Each row is a point on a tangle of strands that fork and nearly touch. The rows are in no order.
(in the rows, 100 means zero)
Two points are linked if the straight distance between their rows is under 79.7. Some points are linked to none.
Pami: [123  98 110  67 111 107 102  98 100 103 109 133  98  79  88 119 109 119
  90  91 115 128 100 101  96  88  80  70  96  99  86  91 107  73  93  85
 100 105  76  79  88 114]
fome: [108 123  78 117 115  94 118 117 114 101 146 103 115 114 103 105  99  93
 131  68 103  96  97 101  55  99 101 112 137  96  95 121 104  94 107  77
 103  87 102 109 113 127]
sasud: [ 74 109 104 110  69  67  75  89  66  86  75  97  87  77 100  65  72 106
  88 101  96  99 110 118  84 126 119 117 103  79  97  96 111 122 130  90
  77 102 100 119 103  86]
Poma: [121 113  65 157 100  77  97 100 109 114 114  91 105 131 104  77  83  91
 112 113  98  78  98  96  80  96 117 127 102 118 109 111 112 100 114 134
 106  86  97 125 112 127]
sav: [ 97 127  68 142  97  68 101 108  99 105 123 101 105 123 111  85  88  94
 116  88  90  90  97 110  61 103 121 128 118 104 104 111 110 107 129 108
  98  83 110 132 127 124]
depu: [ 73 109  88  98  83  91 101 124  59 105 107 103  87 120 122  77 109  99
 132  92  89  81  93  95 116  86 116 117 124  80 140 114  92 124 124  92
  86  97 131 103 132 125]
Bub: [ 86  82  69 128 112  97 107  94 112 103 119  96 114 103  90  95  91  92
 117  83 118  65 103  96  99 110  82 102 117 115 108 103  88  85 114 124
  79 110 120 113 118  96]
vodud: [ 93 113 106 123 103  75 126  81 126 118  85 104  85 129 114 100  95 128
  79  98  88 114 115 105  69  99 108 121  89 112  95 118 111 101 117 113
  86  93  61 108  88  97]
Gil: [100 111  74 146 118  92 116  70 139 105 117  99  87 114  84  92  97 112
  99  59 109  85 101 113  67 118  91 101  97 106  83 123 103  72 113 124
  68 112  76 116 107 104]
zavak: [119  99  89 104 100 106  91 103  91 103 120 144  93  85  98  75  97  93
 126 117  96  98  74  98 102  84 109  96 110  87 113  99 109  94  77  93
 102  94  85  81  98 132]
bip: [ 98 103 106  98 101 113  79 113  90  93 100  98 126  73  89  93  95  72
 114 128  99  87  85  99 124  93 115  96  97 115 107  73  85 116  96 113
 128  87 118  96 116  96]
las: [ 90 120 116 116  98  87  80 113  53  69  97  91  86  87 108  86  80  81
 115 105  86  96 104 120  90 103 127 127 123  76 103  89  97 129 126  85
 113  91 111 115 113  89]
tos: [107  99  65 144 116  98 110 107 119 113 136  90 128 104  87  99  97  89
 127  82 120  70 100 110  93 102  96 103 109 121 104 103  96  85 111 123
  91  94 111 119 120 126]
gebil: [ 70  85 117  84  75  83  98 107  89  99  70 108 107  95 128  87 120 116
  93  92  97 112 120 103 114 104  91 100 106  83 126 120 106 108 104  94
  71 111 112  96 111 106]
zeki: [ 94 103 120  95  79  90  78 112  71  73  74  73  89  98 116  88  92  87
  90 127  84 103 118 115 104  94 116 119  91  96  97 102 115 136 101  79
 111  99  95 102  75  71]
tugid: [ 86 112 109 104  98 112 111 107 113  91  89  63 129 118 124 128 120 110
 108  81  85 111 126 104 101 106 114 116 109 116  94  99  95 134 108  90
 120  73 116 106 123  95]
gug: [ 76 109  96 100  74  83  82  87  95 100  70  90  99  78 103  81  93  94
  64 121  94 110 108 106 112 106 116  99  54 111 100  81 115 121 122 103
  90  99  80 109  84  80]
Tus: [102 119 124  68 107 143 101 106  89 102  96  96 128  65 104 126 124 108
  89  98  97 116  99 104 122  89 119  70  67 130  85  68 102 124 100  92
 124  82 105  86  99  94]
lom: [ 98  89  91  94 111 107  85  90  99  87 121 110  98  65  64  79  79  76
 109 119 124  83  57 102  98 114  99  79 115  95  87  76  79  80  76 109
 104 118  96  94  95  82]
refu: [103 108 117 101  87  86 115 107 115 107  69  65  92 138 132 131 111 118
  72 112  82 114 120  98  93  90 106 123  80 114  98 115 107 127 105  96
 115  96  85 110  82  77]
fas: [122 121 112  95 104 130 112 105 110 121  96  98 123  84 111 143 116 117
 102 100  86 115  97 106 100  87 124  82  71 125  88  71 103 121 102  91
 123  69  93  97  97 108]
tigus: [105  84 104  79 117 117 125 112 109 113 111  94 102 136 103 120 114 103
 115  66 107 109 122  78 111  95  64  99 122  94 101 126  99  73  97  93
 103 100 129  92 122 119]
Mago: [ 94  95 139  57  89 102 104 111  97 105  63  89 104 107 125 121 142 122
  79  86  97 129 126  98 122  85  78  95  90  93 113 108 104 112  99  80
 105 101 116  89 101  99]
Zanek: [104  79  88  93  94 107  75  99  92  96 105 127  94  74  91  70  98  82
  95 138 105  91  75  87 128  89 101  84  87 101 122  88 107  88  73 108
  98 114  93  76  86  99]
sipi: [ 91  96 106  73 100 110  84 103  84  83 107  83 104  70  92  98  92  80
  79 134 102 111  88  99 116 101 102  89  75 110  85  83  98 106  89  87
 117 107  94  86  80  62]
zil: [128 105 103  87 123 103 114 101 104 113 105 125  72 140  99 111 114 124
 101  80  96 109 116  74  80  77  75 124 131  90  93 137 117  75  90  84
 104 103  95  84  69 125]
vevug: [ 85  87  85 107 113 102 100  73 116  87 116 113  88  84  79  91  97 101
  99  70 122  85  94 101  97 111  72  75 118  91  94 105  89  59  99 116
  62 122  99  99 105  93]
penip: [106  70 111  58 107 114 102 101  90 102  98 126  76 116  89  98 118 112
  89  91 116 108 110  75 129  83  67  84 117  81 106 124 109  57  83  97
 102 118 124  79  98 115]
solek: [120 113  98 132 110 110 132  88 139 137 107  93  89 101  88 133  94 108
  74  99 100 107  78 108  73 113 125  82  56 106  85  71 114  95 116 114
 102  94  63 118  80  84]
Fur: [107  90  73 127 113  92  80  83  97  94 119 109 100  76  61  74  66  70
 105 113 121  64  63 108  87 119  97 100 115 101 100  68  73  87 101 123
  92 116 104 115 104  87]
labi: [128 104 107  81 112 117 113  88 115 119 108 127  97  68  82 129 110 115
  87  85 118 127  83 115  88 102  88  54  76 101  81  68 103  79  98  91
  97  99  71  92  88 112]
reguz: [133 111 116 112 110 111  74 107  95 106  97 110 121  65  86  88  99  67
 104 130  87 103  80 121 104  96 121  97  68  87  99  59  95 132  80  91
 142  70  92  92 120 115]
Beg: [ 80  92 107  81  97 102  86 105  77  77 120 104  91  69  84  79  76  83
 111 125 117  88  75  91 110 108 109  91 124  86  91  87  80  86  85  94
 110 118 107  90  97  71]
vamub: [110  97  84 109 105 107  98  82 126 108 111 116 112  65  56  94  88  87
  96 104 111  98  70 123  94 113 104  70  78 103  93  67  89  89  90 108
  96  98  75 100  93 100]
vuliv: [127 103 112  91 109  93 114  93 112 124  85 114  69 141 117 116 117 128
  84 105  92 113 119  82  86  69  86 118 100  98 104 130 119  87  88 100
 112 100  82  86  66 115]
rika: [ 94 101  97 102 107 106 120  78 128 130 100 117  97  75  87 132 118 120
  73  77 117 114  99 111  98  97  87  58  70 101  93  77 107  71 118 113
  87  97  80  99  94 104]
fop: [ 99  88 132  70  74  94  83 125  65  80  64  80  92  94 125  82 121  98
  88 120  92 109 124 110 119  85 111 113  98  83 115 118 125 130  90  71
  97 109  97  86  74  81]
nep: [ 90 107 106 105  90  73  94  95  87  84  84 114  77 103 108  80  91 118
  87 110  92 116 111  99  69 101 110 127 115  84 101 123 117 113  90  85
  86 114  68  91  62  90]
Rugi: [150 106 100 103 115 114 127 104 120 134 117 104  95 124 110 146 108 121
 109  85 100 108 106  92  86  79  92  94  88 116  81 102 110  83 102  98
 119  88  81  98  89 125]
veros: [117 114  89  97 119 104 119 115 114 102 125  93 107 126 105 126  99 107
 121  76  97 110 110  90  69  95  89 117 129 105  83 123 101  89  98  77
 109  92  95  98 101 115]
bis: [ 92  92 132  73  71 105  90 140  60  86  70  94  86  97 126  77 121 103
 115 104  92  93 109 108 130  79 121 117 116  80 129 118 115 134  93  75
  93 100 115  86  96 107]
dusur: [128  87  83 111 103 103  75  92 105 106 109 134  94  78  83  70  95  87
 110 139  98  89  65  93 108  92  97  86  81  89 114  83 109  98  63 106
 108 101  81  77 102 116]
tud: [ 72 106 127 100  90 103  79 104  66  65  85  57 114  96 112  91  92  79
 106 101  97  86 109 112 114 120 117 118 114  92  91  87  85 142 114  98
 111  92 140 121 121  67]
bet: [ 84  82 137  40 102 104 102 117  73  93  88 107 107  87 104 105 124 113
 100  79 118 135 123  92 108 105  84  95 122  74  95 113 100  94  91  66
  97 106 117  78 106  89]
Mula: [ 91 112  97 112  71  68  82  86 100 113  60 108  88  93 101  62  82 104
  70 129  83 103 106 100 103 104 124 110  55 118 114  91 128 116 119 115
  90  98  71 111  90  97]
tapo: [130 113 116  88 110 119 124 105 109 129  99 103  94 105 115 158 115 130
  89  89  94 123 103  95  91  83 100  80  79 116  81  77 111  97 109  90
 124  86  94  95  86 104]
nuz: [ 80  69 127  47  94 105 109 118  85 103  84 110  99 102 105 101 127 113
  96  84 117 117 111  80 129  97  77  87 116  76 115 121  93  78  88  93
  91 111 133  82 110 103]
Fer: [ 98  93  85 116  83  82  67  90  78  81  91  98  76  97  94  70  67  81
  91 146  91  83  84  90 105 107 111 118  90  99 109  88 102 109  98 116
 106 116 104 108  90  81]
vem: [ 90  98  87 123 105  93 109  62 132 101 101  84  81 114  84 109  84 106
  68  92 110  94  96  98  83 115  87  90  83 104  80  98  96  78 112 117
  82 114  72 116  83  69]
sopez: [113  92  80 120  96  99  81  99  95  76 116  86  84 118  90  87  72  80
  97 140  91  90  86  89  93 103 108 117 108  98  96 102  97 100  83 104
 119 113  94  99  85  87]
lekug: [127  94 110  72 122 118 115  99 107  95 117  85  86 123  89 147  98 111
  91  91 113 119  98  89  93 102  71  85 103 104  65  94  94  74  99  85
 127 114  96  92  90  83]
Balub: [ 90 118 120  80 107 111 102 139  55  88 113 111  94  90 107  92 106  94
 143  88  96 100  92  99 102  82 126 124 142  81 104 109 100 126 102  64
 115  79 117  85 113 112]
muz: [ 84 119  78 113  88  80 109 115  76 112 118 114  87 135 126  76 105 104
 127  90  84  81  94  93  87  83 119 123 129  86 130 128 110 113 115  91
  85  96 116 109 119 131]
kif: [ 74 111 116 113  92  88  70  96  50  67  90  81  97  73 100  84  70  77
 102 102  99  89 101 122 101 122 120 114 112  79  92  77  83 125 132 100
 101  90 130 126 121  79]
bal: [141  95  90 106 121 119 104  85 115  95 117 111  74 118  85 109 102 104
 100 103 105  96  93  85  97  89  80  94  98 103  87 115 114  69  75 112
 105 112  80  88  78 108]
Lim: [ 84  84 102  93  76  90  74 108  57  79  94  88  77 101 104  71  80  85
 100 140  98  79  87  91 125  99 116 114 107  87 123  99  93 118  95 106
 101 123 121 103  94  77]
Govob: [ 75 116 127  74  88 119 102  97  92 107  64  70 115  79 132 122 144 109
  57  88 100 113 121 110 134  96 111  79  57 117 106  81 107 132 112  96
  94  98 109  95  98  86]
Bure: [102 101  90 115  89 100  99  94 119 113  90 109 101  93 102 100  96 101
  90 121  89 106  95 101 107  92 107  90  70 116 110  92 110  98 102 112
 103  93  77  97  89 101]
senos: [104  90 105  79 113 104 111  97  94  89 105 110  69 135  94 111 109 119
  92  81 102 112 109  77  83 104  71 114 143  71  92 137 105  74  81  80
  96 120 104  84  82 104]
sir: [103  70  97  70 100 110  95  94  91  87 103 108  71 112  89  91 107 100
  79 118 110  92  96  75 129  87  81  89 108  89 109 122 104  64  75 105
  91 130 110  86  74  91]
nuf: [ 68  92 148  67  91 107 102 102  80  89  68  69 132  83 120 105 142 110
  97  67 100 126 127 112 110 119  85  96 106  80 105  98  98 128  94  78
  87  98 120  95 116  77]
Dires: [120 114  86 122 104 106 114  82 140 120 105 119 108  79  65 105  89  99
 101  85 104 109  81 131  79 111 112  75  73  97  89  74  96  94  97 101
  89  89  59 107  93 117]
dokog: [ 82 107 118  71  95 121 101 103 101 102  83  88 119  80 117 124 125 107
  80  95  98 113 115 103 131  95 104  76  76 120 101  83  97 113 106  99
 110  90 115  88 105  90]
tovov: [ 87 118 118  94 107 104  94 129  52  74 120  92  91  91 105  94  90  79
 132 103  98  94  87 108  96  95 131 123 139  75 101  96  85 120 113  80
 124  89 117 102 123  96]
neku: [147 101  92 122 117  96  78 110 101 109 111 105 117  82  81  89  90  65
 114 139  96  89  69 109  98  98 115 102  87  85 104  65  83 123  71 110
 138  80 101 100 125 121]
Rutut: [103  85 105  82  88 110  91 119  90  89 101 110  92 103 109  93  94  96
 109 123  91 101 100  84 119  84 107 103 112  97 115 116 105 101  81  89
 107 103 106  84  91 103]
lep: [100  98 119  60 120 116 124 110 104 111  97 104 111 117 104 138 118 118
 111  61 105 128 123  89 100  99  67  89 116  98  85 101  96  82 103  78
 111  91 123  86 121 109]
Mubud: [159  98  79 124 117 114  99  88 124 109 121  98  83 121  84  98  93  98
 105 125  99  94  81  92  85  98  98 100  78 103  90 100 111  95  62 111
 117  99  58  89  85 108]
nolas: [ 87  76  85  90  90 100  81  99 103 106  83 110 100  76  98  78 105  84
  84 132 110  80  86  88 135  87  89  89  80 125 130  83  98  90  94 124
  89 115 107  90  88  90]
Suli: [ 84 104 107 110 100  76 125  84 125 111  81  89  96 127 116 118 110 125
  82  83  91 125 124 106  70 108  88 113  99  94  93 114 102 104 111  99
  88 100  80 107  96  88]
nemib: [131 100  69 135 117 107 110  96 120 120 143 121 108  92  78  84 102  83
 137  83 114  67  86 113  90  93  93  93 101 105 106 110 105  85  84 116
  87  99  95 111 113 143]
ked: [ 91  98  87 111  69  68  81  80  89 101  71 118  74 105 108  58  84 112
  82 125  87  95 101  91 101 109 112 113  84 105 118 114 120 109 103 124
  79 113  84 108  88  99]
tebi: [ 78 102 112  91 102  85 112  98 109  86  92  83 106 110 114 119  99 113
  98  77  89 121 118 105  73 115  87 116 119  85  89 109  90 108 100  73
  95 101  97 101 101  82]
Boz: [ 81  94 125  54 104 107  99 115  77  72 108 100 105  74  96 105  93 104
 107  95 112 121 106 102  98 114  97  88 128  89  80 102  91  95  88  69
 106 104 104  83  99  77]
siv: [ 78 127 107 124  97 109  96  95  99  79  84  68 134 108 112 112 107  95
 100  80  85 106 124 124  98 108 132 120 101 115  86  81  87 138 123  96
 119  70 116 119 126  91]
detod: [ 71  79  80 107 110 101 103  99 101 111 112 115 121  79  84  87  93  88
 121  90 124  60  93 102 118 109  84  90 124 117 122  85  79  83 114 128
  79 110 125 103 121  89]
Zure: [ 88 116  95 102  97 120 101  96 102 117  92  68 109  77 104 119 106  86
  60 122  91 105  90  97 123 102 119  87  47 127  96  60 100 125 113 108
 111  98 100 104  84  69]
dofe: [129 110  67 152 103  79  80  98  91 108 112 111  90 114  96  69  77  80
 115 129  90  77  76  92  87  97 118 125 103  99 116  97 107 102 103 130
 112  98 104 119 115 127]
zoz: [ 81 115 107 116  76  60  84  99  77  93  77 113  81  92 112  68  86 117
 100 100  86 106 119 119  70 108 119 131 110  87 104 111 120 123 120  90
  80 103  83 107  93  97]
vav: [ 66  98 133  77  99  99 111 106  88  82  87  75 119  92 115 108 115 104
 110  68  94 131 123 104  88 128  83 111 125  72  95 102  87 118  95  69
  90 101 118  96 118  75]
Dazu: [ 78  87  96  96  87  88 104 104 106 110  92 136 102  96 124  88 115 114
 109  84  98 102 117  97 115  86  90  89 110  94 131 121 111  87 102 104
  70 101 108  89 111 127]
Nir: [ 73  96  91 111  78  74 106  91 119 112  68  93 109 108 113  97 101 115
  82  92  88  99 117 104 109 113  97  98  76 118 111 101 105 107 125 121
  78 100 105 117 111  97]
mim: [ 73  91 123  67  94 103  86 109  70  68 105  87 106  70 100  87  91  84
 101 120 111 103 100 102 113 111 112  96 109  89  88  95  93 106  92  84
 105 108 112  92  94  63]
tarad: [107 123  98 123 117  79 119  81 126 117  98 131  84 115 105  88 102 123
  95  88  91 111 108 105  58  93 105 119 104 102  93 125 118  91  98 109
  84  92  55  95  75 114]
fitu: [125  97  63 144 117 108  87  88 105  89 136 101  80 117  73  78  86  86
 119 111 109  64  76  88  88 107  99 111 117 101 102 110 101  80  80 127
  90 124  91 105  91 106]
vegaz: [110 111 119  89 101 113 107 118 102  86  82  65 113 120 122 136 119 112
 110  97  84 116 125  97 100  87 114 126 109 119  88 105 101 139 100  71
 127  77 104  93  94  89]
Temo: [ 71  95 120  83  74  94  92 127  42  93  89 101  83 102 120  72 114 108
 125  95  95  92 103 110 121  92 118 114 125  62 133 115  95 129 113  80
  84 108 119  94 118 103]
Nefop: [132  91  96  93 100 117  98 120 102 102 108 104 105 113 107 103  96  88
 122 128  87  96  92  79 112  79 105 104 104 112 107 107 105  98  79  95
 126  90 102  86  95 117]
kufa: [112 114  84 131 108  96 102  75 125 102 108 136  85  97  89  75  99 108
 100  92  99  97  90 109  75 105 101  94 101  96  94 110 117  79  91 120
  76 102  58  98  85 119]
neluf: [ 70  84 109 105  85  78 123  81 123 118  69  81 113 124 121 107 118 116
  87  70  87 112 120 102 104 117  65  96  89  97 114 105  92  98 111 117
  74 110 117 115 127  98]
muf: [126  99  98 127 127 117 109  69 130 108 117  96  64 121  83 119 114 109
  91  76 117  84 109  98  92  92  70  92  89 103  82 121 109  61  93 127
  94 119  82 103  89  98]
muzir: [ 66  86 127  76  88 107  87 106  82  74  89  47 122 107 113 100  99  86
  99 109 102  88 106  94 122 121  93 111 109  92  89 101  78 131  96  90
 106 102 134 111 108  54]
mivab: [ 73  75  83 103 102  87  95  63 113  93  98  98  91  97  90  94  95 101
  81  87 122  82 100  91 106 116  67  88 105  96  96 102  88  70 101 117
  58 123 109 109  94  76]
vok: [ 83  77 111  71 100 110 105 109  98  85  99  67 113 116 102 119 100  95
  96 109 102  99 105  82 123 108  85  98 108 102  90 108  80  99  90  95
 110 108 128  99 101  67]
Bado: [107 130  91 130 101  89  93 103 110 111 106 132 123  77  93  87  92  86
 114  94  86 103  91 136  75  96 125 106  96  97  96  83  97 112 110  98
 105  69  85 113 112 136]
bavid: [124  94  95  94 104 121  88 116 104 108 101  92 122  90  96 103 100  79
 112 139  99  80  82  87 131  80 108  94  81 127 113  79  93 106  79 114
 131  92 110  84 102 108]
gudiz: [105  98  64 131 111 105 101 103  86  92 147  94  80 129  86  82  87  86
 126 101 109  60  79  85  95 100 104 116 134  92 112 115  94  84  97 113
  92 121 115 106 106 112]
rasis: [ 92 113  94 125 112  90 113  59 137 104 101 105  75 110  86 105  97 118
  74  67 112 105 107 108  69 114  83  86  95  93  79 110 105  68 112 113
  74 113  64 108  90  92]
Tosuf: [118 100  78 148 122 104 114  77 126  96 126  78  80 134  88 104 104 105
  99  74 118  78 114  90  84 108  82 112 101 111  86 133 104  70  98 131
  80 120  86 117  96  99]
votiv: [119 113  89 122 100  99 100 108 117 124 118 124 126  88 110  95 101  87
 129  97  88  94  92 113  92  82 114  96  95 111 106  98 101 103 104 109
 105  66  99 104 115 148]
Limu: [ 82 121  96 130  85  79  99  95 110 101  74  80 120 110 114 101  97 104
  95  89  79 106 120 118  93 112 128 125  88 122  93  92 102 134 133 108
 103  75 107 126 125  97]
buz: [107 109  95 114 102 117 119  99 124 129 104  78 103  94 101 142 102 102
  67 114  95 106  85  98 100 105 116  80  55 118  93  67 105 107 111 114
 114  96  93 111  83  76]
lonur: [ 66  85 129  84  71  86  88  99  82  91  66  78 120  81 123  89 122 107
  82  91  99 113 124 115 120 118  91  92  89  88 109 104 106 126 110  90
  73 110 109 105 108  80]
Supif: [ 92  96  82 109 103  98 102  89 114  91 116 129  92  92  93  90  95 104
 103  88 103 102  95 107  91 102  93  86 114  92 100 111 104  78  96 101
  80 109  83  94  94 110]
Palu: [101  91  88 115  97  98  88 112  97  77 116  67 108 120  95 106  72  78
 111 129 105  88  94  87 103 105 110 115 119 110  93  99  81 106  95 105
 125 103 114 109  99  82]
luku: [ 95  90 104  91 106 102 117  82 120 115  96 108  88 106 102 127 116 117
  82  83 114 111 116  97 108  91  68  73  90  99 100 103 104  72 108 106
  97 104 100  96 100 102]
suvov: [108 138  96 130 102 102 102  97 124 109 102 106 134  85  73 110  85  87
 107  87  90 113  87 146  71 117 133  99  87 101  85  72  86 116 114  93
 112  69  84 116 110 118]
gavik: [ 97  83  97  88 107 117 104 122  99  88 112  62 123 118  95 116  95  84
 114 114 112  87 102  76 122 103 100 107 122 119 100 107  80 103  93 107
 122  97 133  97 111  83]
pak: [ 86 102  88 123  99  83  72  88  77  90 103 121 102  55  69  73  64  78
 102 103 112  81  68 118  96 122 114 101 106  88 105  64  72  92 125 117
  96 103 114 119 116  94]
ribus: [118  96 121  62 106 116 108 129  93  90  85  85 101 126 111 132 111 112
 102 100  88 123 117  82 107  84  97 118 112 106  87 117 101 115  91  62
 126  90 114  90  89  95]
sisuz: [ 77  95 129  83  88 100 119  94 115 115  64  78 119 113 128 126 140 119
  87  74  88 123 126 100 116 103  76  91  86  98 116 100  93 105 105 101
  92 103 124 102 122  99]
faz: [152 115  82 120 117 103 117  88 134 128 137 128 100  96  83  89 105  95
 134  75 106  87  86 120  66  97  97  90  96  97  89 109 107  94  72 102
  91  88  66 106  97 151]
Mamo: [136  98  96  87 126 124 122 123 105 100 132  91 120 124  87 133  97 105
 127  80 113 107  99  86  90 104  86  92 117 115  70 113  91  85  94  84
 119  92 105  99 113 122]
maput: [115  92 126  38 118 120 109 116  82  94 100 101 100 113  95 132 106 113
  86 100 112 130 105  82 113  92  79  80  99 108  68  93  98  81  97  74
 127 107 107  85  95  86]
nise: [125  86 120  50 107 116 104 123  84  99  86 118  91 121 102 120 109 115
  98 102  96 124 112  75 114  76  85 103 106 104  95 114 108  85  86  70
 118 100 107  79  84 110]
sig: [102 130  75 129 111  84 104 117  98  99 143 112 112 106 103  91  97  81
 129  82  98  88  83 114  59  95 119 113 130  86 104 103  97 106 118  90
 105  83 109 122 125 136]
dib: [ 93  91 111  64 102 104  91  96  90  88 107 116 102  68  93 106 103 108
  84 102 114 128 100  96 101  99  89  75  98  93  88 100 103  80  92  83
  98 111  84  80  87  89]
neza: [111 104  97  91 108 113 115 110 117 115 111 118 126  95 109 121 109 108
 123  84  94 101 107 104 102  86  92  87 104 117  99 105 102  91 104  96
 104  76 103  94 111 132]
ses: [ 87  96  91  97  88  99  89 106  80 102 112 149  92  75 110  73 103 104
 119 106  99  98  92 101 114  83 112  88 114  87 133 106 108  91  99  99
  81 104 100  81 104 130]
mazo: [ 93 108 111  93  83  86  87  98  84  96  74  91  84  85 109  91  99  98
  67 131  91 122 115 104  99  95 113 108  66 102  98  97 125 121 100  84
  97 106  68  94  63  73]
Zede: [106 101 108 100  87  82 111 102 114 115  71 110  84 136 132  97 111 118
  85 113  79 104 117  90 103  74 102 122  90 111 120 136 115 102  96 109
  96 100  85  95  85 114]
mog: [ 80 100  75 126  93  82  91  68 120  91 100  87  99 101  77  89  62  97
  83  90 111  90  91 105  81 133  98 100  97 104  77  85  83  89 124 108
  79 106  94 125  91  75]
vegog: [108 129 102 106 105 112 118  96 128 118 109 112 125  70  75 129  95 108
 100  80  98 122  86 137  75 116 122  79  78 100  81  66  87 107 108  85
 105  78  75 102  95 109]
niror: [ 91  89 111  80 105  95 115  92 107  89  98  77  86 133 104 121 103 113
  91  79  98 120 116  88  77 115  64 117 131  72  88 123  90  86  89  78
  99 117 110 100  94  84]
Rup: [102  78  94  88 100 110 118 121 118 113  98  96 104 129 113 110 113  97
 110  89 102  82 112  77 132  82  80  98 105 109 122 127 100  82  97 109
  95 104 130  88 111 125]
Kide: [ 79 107  90 119  78  72  62  83  71  89  90 114  91  57  79  62  62  88
  86 110 101  94  90 114  95 121 118 106  88  86 105  72  99 101 130 110
  87 104 104 118 104  92]
tudof: [139 101  69 144 118 110  89  73 126  95 123  97  78 114  69  80  89  90
 107 113 104  76  78  97  78 113  98 102  90 101  90 104 105  85  69 130
  95 112  65 102  86 102]
viki: [146 110  94 111 119 112 122  87 128 124 124 123  91  99  86 124 102 115
 116  74 107 102  97 114  76  93  85  83  93 104  78 105 105  80  90  99
 100  96  64 102  90 130]
Diga: [ 76 106  98 112  70  65  95  99 103 107  64  94 108 111 123  80  98 112
  99  93  76  96 114 113 105 112 113 117  92 114 113 108 109 129 128 118
  82  95 117 120 126 109]
Buto: [102 121 123 106 103 115  83 108  85  86 101 112 125  58  90  95  97  77
 112 109  93 104  93 128 105  98 127  98  96  98  96  74  94 122 102  92
 128  74 105  99 116 107]
rol: [136 100  99  86 125 126 127 107 117 105 129  93 113 101  79 144  94 108
 111  81 114 109  93 104  93 108  85  70  99 116  69  86  88  83  96  98
 119  97  92  99 103 101]
Fak: [ 98 106 117  66 116 124 112 119 100 104 104 122 135  89 109 121 115 114
 125  74 102 120 111  99 110  94  93  86 111 113  89  98  96 100 103  82
 112  75 113  85 117 121]
kes: [ 91  75  98  72 105 120 114 131  90 106 103 106 108 107  97  97 105  92
 125 100 111  79  95  73 139  89  94  96 124 107 120 119  92  83  90 109
 101 102 136  82 115 110]
Godu: [ 87  73  97  82  85 103  91 107  73  81 103 103  78 113 103  75  90  96
  97 131  99  85  89  79 126  97 101 104 117  84 121 121  94  94  79  99
  88 129 117  89  81  86]
Geteg: [ 96  98  91 113  80  74  98  99  99 102  76 109  80 138 126  74  94 115
  96 118  75  91 108  93 101  95 110 123 101 103 122 137 117 112 101 117
  85 114  95 111  91 110]
bilak: [ 99  81  97  91 102 104 110  92 121 116  91  96  94 106 105 122 116 101
  74 104 108  90 107  88 129  84  74  79  75 115 114 101  97  80 103 123
  99 113 108  93  93  95]
misun: [ 91 105 101  91  94 114  80 101  88  88  90  62 108  82 102  99  96  73
  76 141  91  98  93  95 129 100 112  98  62 125  93  73  95 126  99 103
 123 101 106  99  83  64]
dak: [ 67  84  85 104  79  77  86  67 102  85  96  89  93  92  95  80  72 103
  79 101 113  87  95  94  97 130  85 101 103  91  92  93  84  95 111 106
  63 117 111 120  93  67]
zop: [ 72  76  98  84 102 105 103 111  98 102 104 115 120  84  98  94 103  93
 117  95 114  81  98  90 130  98  88  80 116 110 122  99  86  86 103 115
  90 103 129  88 117  98]
Das: [147 110  77 151 112  88  80 104 103 112 115 101 105 110  91  78  80  69
 112 137  92  87  74  99  77  99 117 120  90  90 108  83  98 115  84 116
 131  82  87 112 115 127]
rupo: [ 79  81  89  87  87  94  89  99 103  99  80  85 105  96 110 101 101  92
  72 123 105  87 101  89 130  97  85  93  77 119 118  96  92 103 100 116
  90 118 111 101  86  80]

A fork is a point with three links. Follow the links from the first point to the second and name the forks in between, in order.
dak, zil: tebi
nolas, sig: Boz, Godu
Fer, tugid: Godu
Kide, las: mim, Boz, Godu
Buto, Zure: Godu, Boz, mim
Fur, bilak: mim, Boz
neku, dusur: Godu, Boz

A fork is a point with three links, a tip a point with one. Leave the first point through the second and follow the links. Name the first fork or tip that comes.
Diga, Limu: Godu
lekug, maput: Mago
tigus, lep: vamub
nemib, faz: Govob
Temo, bis: tebi
vuliv, Zede: muz
vav, nuf: Boz
sopez, Palu: Balub
nep, zoz: mim
tebi, Suli: gudiz
